A landscape with many valleys, sampled at points; each row gives a point and its height.
From any point a ball rolls to the lowest of the 3 points nearest to it. It stops when none of these is lower. Distance is the straight distance between rows; heights are no part of it.
kurev: [ -3  37  72 -13  27 -10   9   7]  (h 206)
Pes: [  1 -66 -66  28 -39  26 -13 -10]  (h 459)
kab: [  3  80 -25 -67  30 -45  27  -2]  (h 526)
rif: [12  3 35 14 18 -6 -3  8]  (h 634)
nuko: [ 14  12  -3 -16   1 -31  -8  12]  (h 192)
Nupe: [  8 -66 -68  59 -14  50   2 -23]  (h 384)
Rifon: [  9 -57 -57  43 -19  25  -8 -10]  (h 392)
seta: [  3 -12  51  42  21  15   0   5]  (h 565)
viz: [ 12  23 -26 -33  -8 -38 -12   8]  (h 125)
Bokar: [  4  14 -50 -47 -28 -38 -16   4]  (h 170)
vus: [-11  53  82 -22  26  -6  15   2]  (h 110)
godud: [  1  76  -8 -56  30 -50  26   0]  (h 422)
bune: [-45 -85 -77  -5 -95  50   2 -21]  (h 766)
Kud: [ -9  86  36 -49  44 -30  33  -2]  (h 625)
Nepon: [-12  24  84   4  22  10   2   7]  (h 274)
purir: [-41  87 106 -55  21  20  30   3]  (h 190)
lel: [-16  83  81 -44  37  -6  32   4]  (h 149)
Zel: [ 10 -49 -49  19 -21  10 -17   1]  (h 335)
Fir: [-21  77  94 -40  29   7  25   3]  (h 84)
mated: [  6  55 -26 -54  18 -51   8   2]  (h 284)
vosep: [-11 -72 -80  19 -53  39 -11 -21]  (h 576)
kes: [ 15 -47 -14  67  10  34   4 -10]  (h 242)
ladi: [ 13 -49 -29  47  -1  23 -10  -3]  (h 371)
Ronu: [ 17  30  11 -19  16 -35   1   8]  (h 191)
Pogun: [-36  73  99 -37  27  15  18   3]  (h 111)
pupu: [ 13  26  32  -5  22 -20  -3   5]  (h 301)
duz: [  4 -10 -45 -27 -32 -22 -27   9]  (h 255)
feso: [ 13  41   3 -34  15 -39   2   6]  (h 227)
buze: [  6  62  30 -31  31 -38  16   7]  (h 537)
mek: [ -3  75  30 -41  36 -33  25   4]  (h 560)
kufet: [  5 -41 -47   4 -28  -1 -20   2]  (h 265)
Pemav: [-29  83  95 -52  29   4  33   1]  (h 130)
Romum: [  2 -25  36  46  18  20  -5   0]  (h 389)
rul: [-30 -72 -74 -10 -80  21 -19  -6]  (h 701)
bopod: [  8 -38   8  62  18  24   3  -3]  (h 94)
Punid: [ -1 -70 -77  45 -33  51   0 -29]  (h 403)
riku: [  9 -54 -30  74   5  47   7 -24]  (h 311)
gofab: [  3 -56 -59  21 -36  18 -19  -2]  (h 400)
zega: [ 15 -10  11  22  13  -9 -10   8]  (h 485)
benu: [ 14 -57 -37  60  -2  34  -1 -14]  (h 349)
ran: [ 14  -3   8  10   9 -15 -12   9]  (h 424)
lazod: [  4  44 -38 -57  -3 -48  -2   3]  (h 269)
nub: [ 15 -10 -25  -2 -11 -18 -19   7]  (h 120)
nagob: [-1 21 69  9 22 -4  5  8]  (h 405)
mukop: [ 14 -30  -1  42  13   7  -9   2]  (h 260)
Tapi: [ 10 -59 -49  56 -14  37  -4 -13]  (h 367)
Dur: [-22  39  99 -12  20  17   9   8]  (h 158)
Sef: [ 14 -27 -38   4 -16 -12 -23   9]  (h 155)
retot: [ 13 -55 -36  85   9  55  12 -35]  (h 348)
luso: [-24  54  99 -24  21  14  10   8]  (h 137)
nebet: [ 10   8  17  -5  17 -22  -4  10]  (h 285)
Nivo: [-17  68  90 -35  29   0  23   8]  (h 58)
zofel: [  2  50  47 -24  29 -25  12  10]  (h 575)
dibeg: [  8  44 -21 -44   4 -43  -1   5]  (h 251)
lupi: [ 11 -34 -30  25  -6   4 -14   6]  (h 368)
Ziras: [  7 -30  24  45  19  14  -3   1]  (h 283)
tenal: [ 14 -47 -36  37 -11  15 -11  -4]  (h 373)
muz: [  8  65   8 -47  28 -41  18   6]  (h 500)
tuz: [ -7 -66 -70   7 -55  22 -20  -4]  (h 131)
pebib: [ -3 -48 -59   1 -49   6 -22   2]  (h 262)
dufuf: [ 16  25  14  -9  17 -30  -2  10]  (h 136)
zum: [ -9  67  69 -32  32 -17  20   1]  (h 187)
bagap: [ 14   5 -11  -7  -2 -27 -14  13]  (h 199)
Pagok: [  9  13 -25 -23  -5 -35 -12  12]  (h 144)
deg: [  2  38  47 -19  26 -23   7   7]  (h 586)
biv: [-12 -48 -60 -16 -54   1 -26   4]  (h 317)
Dok: [ 11 -38 -20  36  -1  10 -17   2]  (h 331)
fev: [ 3  3 57 17 25  4 -2 10]  (h 608)
noteb: [  3  29  52   3  22 -14   4  10]  (h 486)
lod: [-32 -92 -86  12 -80  57   0 -28]  (h 767)
guzor: [-27 -76 -74   3 -74  37 -13 -11]  (h 672)
fodi: [  1 -72 -72  46 -35  39  -7 -19]  (h 419)

Where does a ball stop that starts at each point below?
Zel => nub
seta => bopod
Nupe => bopod
nagob => Nivo
riku => bopod

Two balls start at each pair of points below. Name the first point that both come to, or write -.
zega and noteb => -
fev and kurev => vus
bune and retot => -
